Points on a hilly landscape, in no order, each with its height.
From any point a ball rolls to the lowest of the 2 points nearest to it. It stops when none of these is lower. Distance is the straight distance between rows; heights are no part of it.
q514 (h 632): [153 166 140  92 163 122 134 148 157 144 138 132 173 126 119  99 135 138
 164  86 111 149 173 121  84 134 120  96 153 128 149]
q539 (h 483): [ 88  67 134 129 148 110 123 147 127 124 178 175 143 112  81 133  83 102
 135 152 131  92  93 154 105  70 106 151 151 153 144]
q791 (h 732): [124 141  74 147 138 163 113  93  83 145  93 145 161  71 106  33 135 133
 198 169  88 148 108  87 151 132 133  94 120 147 127]
q995 (h 809): [162 144 215  67 122  65 121 151 185 128 150 118  89 165 154 169 166 159
 115 121 146  99 141 113  99 103 142 145 113 122  94]
q278 (h 733): [111 122 160 136  81 107 133 149 103 126 144 183 159 135 114 124 119 145
 125  54  63 160 121 122 117 102 142 107 136 138  98]
q556 (h 192): [160 115 155 114 137  94 114 141 179 158 125 125 123 191  83 121 134 121
 105 135 136 118 136 113  97  86 124 156 151 152  93]
q989 (h 805): [164 174 182  84 154 100 114 140 177 139 138 127 104 160 149 162 140 132
  98 129 164  98 150 116 111  99 128 175 112  82 124]
q733 (h 572): [137 117 102 120 147 148 136 135 172 162  98  63 108 165 160 112 157 132
 149 149 117 116 145 160 127 148 110 130 175 115 150]
q22 (h 236): [145 157 138 140  95 139  99 123  92 124 116 145 141 136 126 133 133 109
  84  98 108 139  74 104 139 134 155 128  92 155  76]
q30 (h 257): [163 167 125 118  82  75 126 114 132  94 161 134 168 119 118  90 153 154
 109  64  79 114  63 156 126 156 171 113 196 121 117]
q538 (h 271): [110  64 122 145 109 149 119 132 131 118 165 127 122 153 105 141 131 109
 105 144  95  69  69 167 105 104 119 176 148 182 117]
q483 (h 444): [140 128 172  85 125 139 143 146  88 135 137 124 135 128 157 135 149 180
 183 122 121 153 140  93 119 139 152 120 106 178  77]
q866 (h 715): [122 123 171 125 110  52 143 119 163  92 158 120 107 148 123 154 144 171
 105  39 118 121 165 160 102 127 119 119 157  75 142]
q831 (h 330): [144 145 136 135 137 108 137 137 147 105 177 165 174 113  93 100 127 110
  89  87 119 117 102 166  71 138 113 108 159 147 169]
q509 (h 492): [116 131 154 116 156  83 132  94  87 115 145 147 135 122 131 148 111 134
 152 118 168 110 161 119 111 104 117 148  75  94 183]
q830 (h 762): [117  96 131 187 123 165 143 122 159 115 108 120  95 219 135 159 134 113
  67 106 120 106 132 164 139 146 116 140 137 174 106]
q293 (h 495): [144 136 131 141 105 123  96 146 104 130  82 190 116 123 106 138 101 113
 115 157 127 178  87  59 172  93 176 124 117 157  64]
q758 (h 539): [126 145 130 165 139 190 124 138  74 159 126 116 178 111 105 126  85  75
 151 132 122 129 147 123 100 132  91 140  42 105 144]
q13 (h 648): [105 113  72 184 137 207 136 118 118 129  92 148 148 117 105  86 105 101
 137 146 105 144 140 142 140 134 111 122 128 144 148]
q227 (h 203): [158 143 116 127 112 159 103 123 123 126 112 110 122 117 134 112 147 103
  79 143 150 117  75 122 144 165 158 139 118 144 111]
q481 (h 353): [132  94 158 108 118 136 105 125 108 166 146 121 119 145 102 145 129 112
 129 151 122  92  94 108 122  95 137 174  97 135  84]
q340 (h 814): [139 128 190  77 141  39 143 103 173 100 162 132  81 143 165 189 169 162
 141 132 167 103 135 132 116  97 130 148 142 115 130]
q937 (h 178): [170 121 109 185 125 158 128  75 106 139  79 100 112 174 122  86 153 127
 127 145 147 105 113 111 144 147 150 169  74 143 109]
q220 (h 283): [112 117 134  49 147  46 122 166 184 100 182 150 115 115 110 155  98 128
 165 170 150 131 111 127 128  87 156 113 188 140  90]
q702 (h 623): [173 216 101 113 159 189  98 128 137 165  86  85 124  89 140  61 141  97
 153 160 137 133 175  81 136 153 112 113  78  83 130]
q863 (h 714): [ 98 126 121 123 117 122 144 162 120 119 117 210 157 113 103 122  89 143
 128  89  80 181 132 118 141 101 131  89 185 151 117]
q899 (h 765): [123  97 101 180 114 123 149  90 142 104 109 120 103 171 117 108 141 155
  99  96 111 123 117 158 147 134 145 156 192 149 124]
q471 (h 34): [103 107 135 168  90  84 119 123 115 128  92 163  94 199 104 164 101 140
  78  97 108 120 121  98 138  73 145 173 107 125  88]
q502 (h 620): [155 159  61 126 144 150 105 116 156 147 100 135 164 114 102  53 154 133
 146 142 103 142 108 109 118 154 157  92 179 141 135]
q817 (h 526): [108 101 128 137 138 140 171 141 134 138 144 113 117 137 169 194  99 101
 109 112 150 144 189 190 104 129  68 116 128 100 196]
q223 (h 208): [161 191 124 111 157 128 102  90 117 132 153 138 164  66 113  58 147 105
 156 206 169 100 123 100 124 121 124 137  95  94 185]
q964 (h 338): [130  83 117 144 104 157  88 127 120 160 107  86  85 161 109 146 135  98
  98 168 113  77  69 132 153 105 144 202 117 116  79]
q668 (h 734): [143 157 123 121 138 145 104 111  60 135 106 160 161  38 127  63 112 121
 168 165 128 165  91  74 165 139 154  93  98 133 123]
q524 (h 435): [ 75  77 115 122 141 162 147 167 125 167 114 109 127 121 157 156 110 127
 192 154 117 157 182 135 128 109  81 118 109 133 142]
q267 (h 407): [ 92  77 131  93 138 134 141 150 151 151 117 104  96 128 167 173 134 112
 161 171 130 155 165 170 124 111  82 106 174 122 142]
q586 (h 770): [111  93 119 170 108 167 126 133 124 122 114  81  81 175 162 169 135 110
  82 134 136  94 113 159 165 163 125 144 107 149  99]
q145 (h 556): [132 143  96 119 132 165  91 135 144 155  66 172 140 134  88  97 132 164
 169 153  75 170 132  66 134 112 170  96 164 174  82]
q331 (h 781): [ 94 162 109  91 161  95 112 135 159 137 115 162 124  80 127 119  93 123
 181 162 155 123 160 108 142 116 133  96 146  46 146]
q50 (h 605): [ 65  95 104 109 130 193 116 182 115 158 137 156 140  63 112 136  89  74
 126 156 120 140 130 135 141 113  99 104 115 120 126]
q815 (h 649): [ 60 100  58 128 147 196 114 150 127 150 114 153 149  75 118 105 113 142
 164 139  68 165 144 139 134 135 116  68 193 149 128]
q976 (h 459): [129 147 163  89 121 113 116 139  65 152 132 169 167 105 133 123 118 154
 179 116 112 157 117  66 138 116 161 116 118 132  86]
q262 (h 661): [170 195 131 132 144 107 156 121 133  99 123 162 164 124 125 100 130 135
  93  53 152 163 150 135  98 167 128  90 145 127 183]
q728 (h 480): [ 91 130 163  88 136  93 124 111  99 102 188 161 138  80 144 176 125 141
 144 126 153 106 126 135 124 118 127 131  91  86 155]
q74 (h 264): [154 140 165 104  95 115 105 158 113 123 138 155 114 140 138 140 140 141
 108 106 106 148  93  93 139 136 179 105 114 172  55]
q900 (h 769): [ 61 148  95  89 128  87 117 135 132 141 156 152 136  62 118 143  82 148
 203 145 126 125 142 141 156 124 143 107 185  42 150]
q762 (h 76): [136 136 146 161 106  86 122 110 137 129 119 155 121 188 102 131 116 121
  83  69 119 110 129 124 105  97 135 156 104 123 119]
q861 (h 751): [129  93 122 183 111 110 159 100 159  89 113 106  85 202 154 155 146 164
  72  64 107 132 152 168 143 144 121 136 179 149 114]
q205 (h 429): [161 149 160  78 142 168 130 171 123 153 121  83 145 127 164 128 148 152
 182 151 142 157 164  86 129 171 132 107  93 163 102]
q350 (h 115): [134  80 165 109 146 140 134 136 133 109 173 135 101 131 148 155 171 133
 120 164 148 121  80 117 116 141 137 111 113 246  88]
q498 (h 204): [ 96  72 150 107 108 122 137 101 108  88 191  97  97 111 179 183 161 158
 122 124 118 103  93 161 130 141 120 137 143 146 128]
q864 (h 610): [ 65  85  58 151 128 214 146 136 121 137 132 120 154  81 119  76 125 123
 164 168  82 129 130 168 134 147 109  98 166 156 156]
q218 (h 138): [145 136 149 102 140 152 125 119 126 182 118  50 142 187 161 133 142 139
 168 132  96  69 157 141 110 130 106 187 103  85 146]
q760 (h 557): [108 151 146 134 154 179 132 132  87 133 152 106 162  80 140 144 100  64
 120 148 153  94 150 135 104 110  89 154  27  75 185]
q255 (h 79): [ 95  98 140 158  73 131 123 135 109 101 108 157  88 162 137 170 119 154
  88  85  98 137 116 105 159 106 153 139 123 150  71]
q689 (h 690): [123 108 106 133 121 116 132 135 149 101 148  96  97 117 152 159 139 129
  91 141 160 146 131 165 147 151 113 108 196 125 142]
q410 (h 160): [ 73  57 152 112  95 143 125 157 103 134 134 132  85 128 160 209 110 134
 127 152 138 139 122 126 162  95 132 133 114 147  80]
q44 (h 390): [114 146 181  98  97 165 109 168 127 144 140  93 113 164 164 192 133 105
  81 122 139 106 137 109 121 150 121 141  48 125  86]
q646 (h 515): [ 93 102  95 191 140 173 166 116  81 145 124 125 166 109 124 133  75 108
 146 129 121 129 159 154 110 129  81 140  67 118 192]
q240 (h 615): [134 164 102 149 106 140 132 106  97  95 107  98 105  93 174 164 130 132
  92 114 174 142 151 118 178 165 135 140  74  74 164]
q390 (h 628): [100 106 106 152 122 142 173 136  98 137 111 115 145 155 153 142 116 180
 197  81 102 169 188 127 125 141 123 128 150 158 130]
q203 (h 831): [122 141 136 101 142  55 153  85 143 102 136 145 109 115 151 162 136 188
 174 121 178 151 165 137 143 137 122 119 178  92 155]
q166 (h 413): [163 164 161  77 147 201 129 173 134 128 142  79 127 106 190 155 160 124
 125 154 156 124 137 131 130 199 129 116  89 148 117]
q998 (h 379): [106  98 181 111  90 124 136 156 147 126 149  83  96 197 174 192 165 125
  90 116 114  88 134 123 112 133 115 137  52 149  90]
q898 (h 574): [ 85  89  85 163 131 194 144 128  89 127 164 139 165  61 119  85 120 102
 154 188 124 125 109 170 132 140  80 115 109 152 177]
q809 (h 691): [142 134  88 165 112 118 123 104 150 109  75 105  76 134 133 111 137 117
  74 151 178 135 123 131 170 148 134 138 142 101 141]
q610 (h 729): [134 101 136 145 124  92 157  85  72  85 121 161 112 110 166 158 127 183
 157  89 167 181 148  98 158 143 146 107 101 170 138]
q55 (h 524): [169 151 156 140 169 108 140  74 148 140 120 104 116 180 144 120 131 129
 131 155 178  89 153 130 102 102 103 182  87  81 201]
q584 (h 573): [120 110 124 159 130 176 143 148 133 153 104 138 125 159 109 143  94  94
  97 103 135 133 159 156 117 128  94 131 116 133 144]
q560 (h 331): [ 84  96 102  82 156  69 128 153 191  93 165 144  96 100 120 169  93 117
 150 174 154 165 125 161 143  93 126  90 223 144 108]
q229 (h 378): [ 89  82 126  63 162  87 134 159 183 151 140 140 107 115 140 171 130 123
 169 175 144 157 151 144 108  90 102  94 189 144 123]
q780 (h 680): [ 99 121 129 183 119 122 156  83  73  84 151 180 167 144 130 129 140 132
 110  62 107 119  93 134  76 141 118 116  69 172 152]
q959 (h 677): [168 180 100 145 132 130 161 112 141  94 107 123 142 111 125 111 128 140
  80  90 168 175 157 132 145 188 133  88 181 108 179]
q872 (h 280): [165 134 164  70 102 128 112 151 146 128 145  74  96 139 167 155 175 146
 117 122 115  91 102 133 132 152 149 164 152 116  89]
q447 (h 111): [142 143 147 121 128 132 120 143 133 163 109  98 124 168 135 143 129 142
 139  96 117 108 162 129 109 145 129 158 114  92 124]
q936 (h 189): [139 192 140 118 145 158 102 106  84 133 131 100 161  63 128  87 136 101
 141 186 144  90 112 116 139 123 127 167  77  58 160]
q613 (h 800): [164 209 187  88 166  96 120 139 161 155 111 150 126 147 137 144 130 153
 133  98 152 121 180  88 111  94 139 149 110  60 129]
q913 (h 644): [102 106 115 174 123 134 167 120  79 139 127 132 171 160 129 134 106 176
 189  60  76 135 171 140 112 119 110 168 107 134 144]
q593 (h 678): [148 138 126 105 128 124 132 170 161 112 145 147 117 106 121 141 129 110
  70 123 161 146 111 139 140 158 130  93 166 151 121]
q14 (h 698): [148 166  93 147 122 112 142 103 113  95 103 166 150  88 114  81 118 129
 105 109 149 175 100 116 170 170 154  82 173 135 158]
q486 (h 69): [115 101 174 118 114 138 132 166 125  90 174 185 115 138 114 143 147 150
 121 150 106 149  98 111 116 117 148 100 117 240  75]
q424 (h 742): [ 89 122  80  93 108  58 119 112 168  90 180 123 128 102  96 120  92 162
 180 143 122 122  85 148 168 120 182 119 226 109  93]
q821 (h 589): [132 121  98 113 152 190 120 140 149 153 103 138 143 139  90  85 149 136
 164 150  89 142 128 105 114 142 143 107 176 171  88]
q994 (h 289): [114 142 184  98  82 139 130 191 116 119 155 157 134 123 152 161 143 136
  88 103 107 166 120  96 125 142 158  64  84 181  55]
q167 (h 158): [178 132 175 114 111 100 124 170 200 122 141 148 107 180  91 109 146 131
  83 115 116 138 116 112  88  94 160 119 142 190  69]
q827 (h 219): [170 150 145 105 134 138  81 147 133 167 149 141 178 153  55 115 132  87
 142 129  79 114 108  99  91  91 128 128 143 117  91]
q56 (h 508): [130 136 134 125 173 101 113 105 143 150 128 136 130 125 111 114 113 116
 154 165 168 102 161 121 111  89 111 171 110  67 171]
q838 (h 738): [138 133 146 118 128 109 134 111  74 105 120 138  89 100 178 161 130 161
 124 128 182 175 153  71 160 155 152 104  63 156 122]
q532 (h 159): [130 160 143  99 132 137 109 120 110 156 135  73 156 120 153 121 143 144
 153 125 109  59 126 147 115 122 134 196 133  38 154]
q590 (h 117): [129 150 136 156  79 137 136 155 125 107 107 121 136 161 132 136 133 143
  93  26  70 142 144 156 136 155 147 119 147 118  92]
q765 (h 660): [110 119 127 184 110 142 135 112  70 116 133 145 186 151 127 137 115 130
 147  55  74 108 125 135  96 130 133 150  69 140 128]
q904 (h 214): [132 129 140 133  92 114 127 105 101  88 166 117 162 127 133 108 161 161
 127  42  72 108  90 162 109 164 148 128 137 118 128]
q931 (h 741): [128  96 150 156 104  88 146 114 160  97 122  99  52 203 150 164 167 158
  77  76 122 116 132 129 128 136 137 142 119 145  87]
q123 (h 491): [ 81 122 162  80 134  86 127 152 129 117 186 169 134 101 125 196  83 132
 130 114 146  95 146 150 112  94 102 130 132  68 166]
q622 (h 758): [ 85 137 106  66 136  69 118 110 136 109 186 127 140  80 124 128 126 168
 201 162 131 108  89 141 146 137 155 126 199  81 135]
q329 (h 591): [ 95  79  95 184 130 183 178 118 118 133 104  72 104 145 174 113 145 114
 169 191 112 127 142 180 173 157  87 131 125 154 136]
q406 (h 284): [161 135 130 113 164 120 128 121 147 126 166 148 157 113  92 100 129  97
 108 158 156 109  97 144  91 120 130 129 145 145 153]
q671 (h 716): [ 78  85 122 160 128  90 167  58  69  74 156 155 124 117 148 167 128 177
 130  97 157 145 119 133 138 135 124 112 106 155 167]
q249 (h 312): [121  93 103 146  97 174  97 138 136 136 132 102 128 137  83 127 124  91
  85 148  93  56  43 159 126 118 133 179 142 129 111]
q104 (h 485): [ 76  98  81 222 130 198 165 131  75 122 100 112 143 107 134 116  83 117
 182 151 110 131 146 140 154 140  91 149  56 146 157]
q184 (h 537): [152 110 157 147 151 135 167  93 122 146 134  83 130 178 165 134 136 134
 150 137 159 102 155 156 102 133  90 159  95 133 188]
q381 (h 571): [141 117 104 140 163 153 113 128 154 199  94 104 140 186  83 113 123 101
 142 146 106 108 170 104 103 101  95 148 122  93 130]
q308 (h 251): [149 123 154  75 130  62 108 150 155 123 167 145 124 123  93 126 109 129
 133 141 134 106  83 109 108  97 166 126 143 143  92]
q767 (h 730): [146 113 134 154 107  71 125  98 168  75 115 140  69 177 107 147 146 148
  65 104 139 129  89 114 151 107 158 143 146 169  81]
q159 (h 821): [144  94 157 102 142  38 159  90 162 116 119 114  84 156 168 175 162 165
 160 147 156 147 157 143 125 104 118 146 174 114 142]
q217 (h 512): [ 63  53 103 148 155 112 139 102 114 145 165 171 161  97  72 103  94 129
 175 170 125  93 105 147 109  76  98 155 147 140 173]
q325 (h 286): [140 148 177  92 102 103 107 198 152 124 179 164 173 109 100 111 120 106
 115  81  73 117 100 152  89 118 140  91 143 121 114]
q696 (h 181): [ 97  74 173  82 113 110 129 165 116 118 168 121 102 126 167 198 144 134
 108 122 129 127 119 146 132 115 114 121 131 146 101]
q138 (h 291): [166 178 158 114  97  63  93 159 166 109 141 151 159 140  98 101 129 126
 117  66  68 121  80 144 117 122 168 115 162  97  97]
q697 (h 840): [151 153 160  98 140  86 156  98 125  77 172 141 141 104 153 125 159 197
 155  85 153 137 159 131 118 149 129 116 148 117 178]
q31 (h 542): [ 64  86  71 162 125 149 140  94  84 135 153 142 178  66  90  73 112 114
 155 154 112 108 111 161 127 105 108 142 140 110 194]
q938 (h 553): [138 115 112 108 162 105 116 130 197 171  85  87  97 152 136 138 137 124
 136 172 144 109 166 130 114 102 101 135 160  75 150]
q813 (h 248): [182 141 147  72 145 143 100 149 151 171 146 114 174 132 106 101 164 119
 166 132 101 114 119 114  85 129 130 131 138 134  90]
q952 (h 116): [192 166 139 162 125 100  92  90 117 148 100 125 133 174  94 108 130  92
  94  99 126  88  97 113 107 111 147 181 107 107 116]
q714 (h 457): [ 80  90 106 177 124 174 169 149  74 157 117  87 130 125 166 164  95 133
 200 156 116 150 169 132 142 129  93 140  59 136 138]
q78 (h 475): [152 170 152 107 121  96  95 130  90 167 104 171 147 120 106 114  99 114
 141 136 125 153  94  59 157  92 166 120 114 123  69]
q505 (h 646): [168 190 178  94 129 110 135 147 150 116 142 162 158 127 136 108 142 142
 112  55 106 141 148 131  86 144 135  96 122 107 144]
q730 (h 608): [195 180 141 126 171 179  93 120 147 160  91  87 125 135  97  94 124  77
 137 180 151 118 157  74 119 127 111 139  78  91 123]
q686 (h 718): [134 158 115 126 138 119 132 127  89 123 101 164 136  71 148  88 117 146
 149 126 148 180 127  86 163 162 157  77 128 134 134]
q257 (h 223): [158 134 162  84 145  62  96 165 193 150 151 139 131 168  73 136  90 113
 125 153 137 109 123  99  99  52 146 134 142 137 100]
q795 (h 145): [192 172 133 144 131 137 113  74 119 146  96  81 128 175 121  90 159 127
 112 124 155  84 110 121 110 161 147 170 106 104 137]
q36 (h 244): [164 136 103 123 168 135 111 100 145 141 140 130 155  98  65  63 147  95
 138 203 161 110 111 110 112 115  97 132 113 125 160]
q636 (h 567): [104 118 161 101 160 152 110 142  95 149 156 146 141  79 122 171  86  78
 125 179 164 115 153 117 113  95  82 139  69  87 171]
q405 (h 530): [141  81 134 117 152 102 133 114 162 159 102 123  90 147 135 139 128 107
 149 178 173 144 154 118 127  95  89 141 124 134 142]
q347 (h 629): [142 172 106 171 131 155 160  95 118  91 122  95 128 111 187 139 137 127
  98 125 190 141 169 153 138 178 116 133  71 103 213]
q919 (h 659): [147 147  59 131 161  98 123  91 169 142  93 137 128 111  95  45 148 159
 157 173 146 149 131 101 128 130 162  76 191 156 140]
q431 (h 436): [104 107 114 134 154  93 137 156 173 124 159 188 156 132  58 130  69  84
  81 126 134 120 112 174  92  78  99 125 172 136 155]
q710 (h 234): [ 94  71 133 126 114 143 134 123  96 130 176 123 139 116 124 135 137 140
 138 132 107  90  92 156 121 130 126 149 141 150 130]
q6 (h 125): [ 83  95 123 129  85 142 112 153  85 122 109 146  99 111 142 189 113 145
 122 118 114 163 124 106 197 114 151 119 149 134  74]
q582 (h 728): [116 122 162 140 102  61 148 127 123 112 154 165 135 155 102 126 121 166
 132  34  72 140 147 144  92  94 136 117 133 100 128]
q16 (h 719): [138 134  83 109 143  62 120 109 167 109 137 121 118 122  99  95 128 149
 158 162 131 131  88 109 162 118 182 124 205 139 104]
q687 (h 507): [ 78 123 153  90 131 111 148 162 148 123 143 146 124 105 160 210  88 119
 119  96 143 133 202 175 119 108  74 124 158  64 181]
q491 (h 679): [110 103  68 180 114 150 143  90 123 118  99 123 115 103 124  56 130 116
 132 188 145 142 129 121 158 135 105 143 122 148 164]
q939 (h 168): [133 144 103 157  90 148 150 108  95  98 131 106 144 133 145 138 135 140
  96  53 106 129 117 164 130 183 129 119 135 124 146]
q740 (h 782): [146 124  84 200 117 156 144  85 112 100  65 139 114 183 126  93 149 177
 136 113 100 146 117 122 155 159 168 153 176 166 107]
q925 (h 645): [ 97  99 157  97 126 147 120 214 162 126 159 171 110 111 116 187  91  98
  65 143 157 165 129 125 129  99 113  77 137 187  92]
q693 (h 551): [132  77 124 158 141 155 128 110 149 170  81 110 101 184 115 130 128 114
 160 158 131 136 168 110 135  91  97 153 112 128 134]
q12 (h 569): [117  85 116 147 144 153 161 104 145 135 102 100  76 137 176 126 149 101
 168 223 145 147 151 181 143 135  70 109 122 164 151]
q604 (h 592): [181 153  98 110 172 158  79 125 180 199  90  81 118 156  84  97 152  94
 132 179 127  96 162  82 108 111 119 134 122  85 120]
q442 (h 380): [118 146 146 117 129  82 133 152 173  95 194 188 167  94  96 145  80  97
  73  96 125 106 103 174  85 114 107  97 155 119 170]
q747 (h 700): [ 81  93 141 162 114 100 155  78  97  65 184 156 128 122 133 147 144 167
 108  68  96 129  99 137 110 132 120 108 117 160 147]
q606 (h 696): [158 148  93 136 153  62 113 102 156 131  96 144 122 127  65  74 124 129
 141 154 163 138 105 106 142 108 160 123 168 119 128]
q181 (h 77): [120 146 116 128  99 116 120 141 114 145 101 112 135 146 133 136 112 138
 124  56  90 134 147 135 140 142 139 145 150  65 117]
q482 (h 792): [142 195 147  91 166 114 115 135 145 143  96 144 123  99 161 131 121 140
 153 130 171 151 184  92 150 121 136 122 114  53 144]
q314 (h 218): [155 134  94 198 111 151 101  63  74 116  62 140 115 136 104  68 134 120
 117 146 128 114  80  92 152 120 155 173  90 143 104]
q116 (h 471): [126 160 175  68 121 113 118 143  82 134 166 135 147  95 154 151 125 147
 146 111 115 117 121 107 116 131 149 122 103  99 120]
q114 (h 176): [145 129 139 114 130 115 123 104 122  97 137 114  96 103 154 138 166 132
  88 180 194 117  78 111 139 148 154 126 108 154 131]
q136 (h 582): [103 133 133 119 145 142 109 149  91 140 137 163 146  55 111 118  82  71
 129 165 147 151 128 111 141 115 108 109  89 105 145]
q692 (h 550): [ 87  82 132 182 144 153 177 130 127 120 130 138 117 162 144 170 102  85
  78  98 147 136 164 188 108 127  69 119 105 162 172]
q458 (h 147): [141  87 137 120 138 113 147 111 115 110 142 143  99 121 152 135 159 152
 136 161 173 141 104 127 125 142 136 125 136 194 124]
q48 (h 600): [157 180  99  97 138 182 135 157 169 129 121  78 136 112 160 102 156 139
 113 128 128 143 139 152 142 193 131  97 192 110 127]
q811 (h 614): [157 183 109 105 146 155 137 153 170 140 113 108 162 146 147  92 156 147
 136  73  96 152 154 132 105 178 127  87 186 137 118]
q570 (h 174): [114 163 134 111 137 124 107  98 116 132 165 116 145  90 121 129 136 115
 135 166 146  56  93 140 134 120 134 191  99  44 164]
q617 (h 657): [164 160  73 193 120 163 140  76  93 135  90  95 179 130 118  56 141 120
 136 119 119 129 142 132 117 162 130 149  93 118 172]
q746 (h 643): [174 175 103 184 142 146 163  86 100 123 104  94 150 132 146  89 131 129
 129 122 170 119 169 130 108 166 125 151  66 107 201]
q434 (h 367): [119  92 185 119 101 113 120 139 125 138 164 117 115 169 124 155 153 140
  98 107 102  96  95 118  95 109 140 149  79 159  84]
q401 (h 401): [153 183 159  97 123 170 115 168 149 120 136  84 105 132 181 170 153  97
  54 122 151 100 113 134 132 179 141 127  89 135 102]
q741 (h 626): [ 89  90 147  88 132 170 116 207 136 145 141 141 114  85 143 170 112  96
 128 179 150 172 137 123 142 118  99  87 125 152 107]
q264 (h 676): [159 157  76 183  88 131 123  83 100 109  71 126  97 101 124  76 140 110
  78 147 158 156 102 105 195 169 152 128 119 128 126]
q553 (h 658): [158 163  71 185 106 169 131 116 101 110  42 111 109 131 136  74 137 120
 126 118 129 163 134 107 185 181 142 122 108 126 102]
q462 (h 590): [116 116 113 173 128 136 138 109 104 126 120 122 126 147 134 148 108 115
  93 109 155 134 140 122 120 136 134 138  69 127 150]
q285 (h 552): [129  92 133 139 135 129 171  91 124 133 112  76  96 131 194 141 146 127
 173 183 156 129 164 177 132 133  84 138 114 117 189]
q464 (h 675): [123 149  63 210  94 169 135  93  77 125  89 100 145  93 119  69 115  83
 115 145 139 111 132 132 160 159 106 152  70 100 159]
q276 (h 662): [117 126 137 115 132 152 139 212 172 122 146 155 123 122 117 162 103  90
  51 112 121 163 138 149 121 144 110  71 181 177  97]
q854 (h 706): [135 127  68 173 141 156 110  78 120 139  72 136 122 119  94  44 132 136
 167 176 107 138 143  78 156 118 118 129 115 148 131]
q413 (h 703): [132 123 145 124 108  73 133  98 175  89 154  95  86 138 137 173 150 153
  81  95 145 119 124 175 145 129 127 141 181 105 142]
q628 (h 588): [133 133  91 115 124 201 131 163 148 145 116  45 125 120 166 111 158 114
 131 156 120 113 132 174 147 191 111 116 164 123 135]
q54 (h 120): [131 106 190 100 114 102 134 180 181 104 169 156 102 140 111 141 139 146
  91 125 126 159 109 127 108 107 130  92 145 216  83]
q26 (h 687): [ 99 118  88 103 148 138 106 160 151 141 133 182 156  91  99 105 107 147
 162 127  69 156 111 111 128 111 156  70 207 152 114]
q856 (h 611): [ 90  87  94 158 137 178 165 133 104 133 100  86 113 147 177 136 130 157
 185 126  86 147 162 158 155 154 121 126 152 149 112]
q957 (h 604): [107 137 105 152 107 146 126 120  66 122  90 101 132 103 149 146 102 111
 104  94 137 126 132 134 141 152 124 151  73  70 152]
q446 (h 254): [123 134 174 114  94 137  97 167 113 157 172 145 175 136  93 133 120  92
 126  94  61 117 106 136  77  82 122 119 101 118  90]
q213 (h 638): [158 188  73 143 128 176  99 133 118 149  59  87 127 105 130  72 128  86
 121 137 125 137 145 101 166 161 124 114 108  96 121]
q391 (h 717): [177 137 120 143 127  55 115 105 139 115  78 135  81 163 101 118 127 145
  99 130 167 141 114  94 150 113 174 148 151 135 103]
q330 (h 267): [190 161 167  90 116 121  95 137 137 149 146  95 146 141 124 109 165 139
 125 108 103  90  98 116 101 140 158 159 119 126  94]
q451 (h 519): [136 134  95 129 116 131 108 150 139 129  72 161 118 136  96 105 118 133
 116 129 119 167 103  90 171 108 166 110 169 153  74]

For each start below, name the point where the ball stops.
q50 -> q486
q964 -> q471
q617 -> q728
q668 -> q405
q610 -> q728
q815 -> q181
q838 -> q405
q13 -> q181
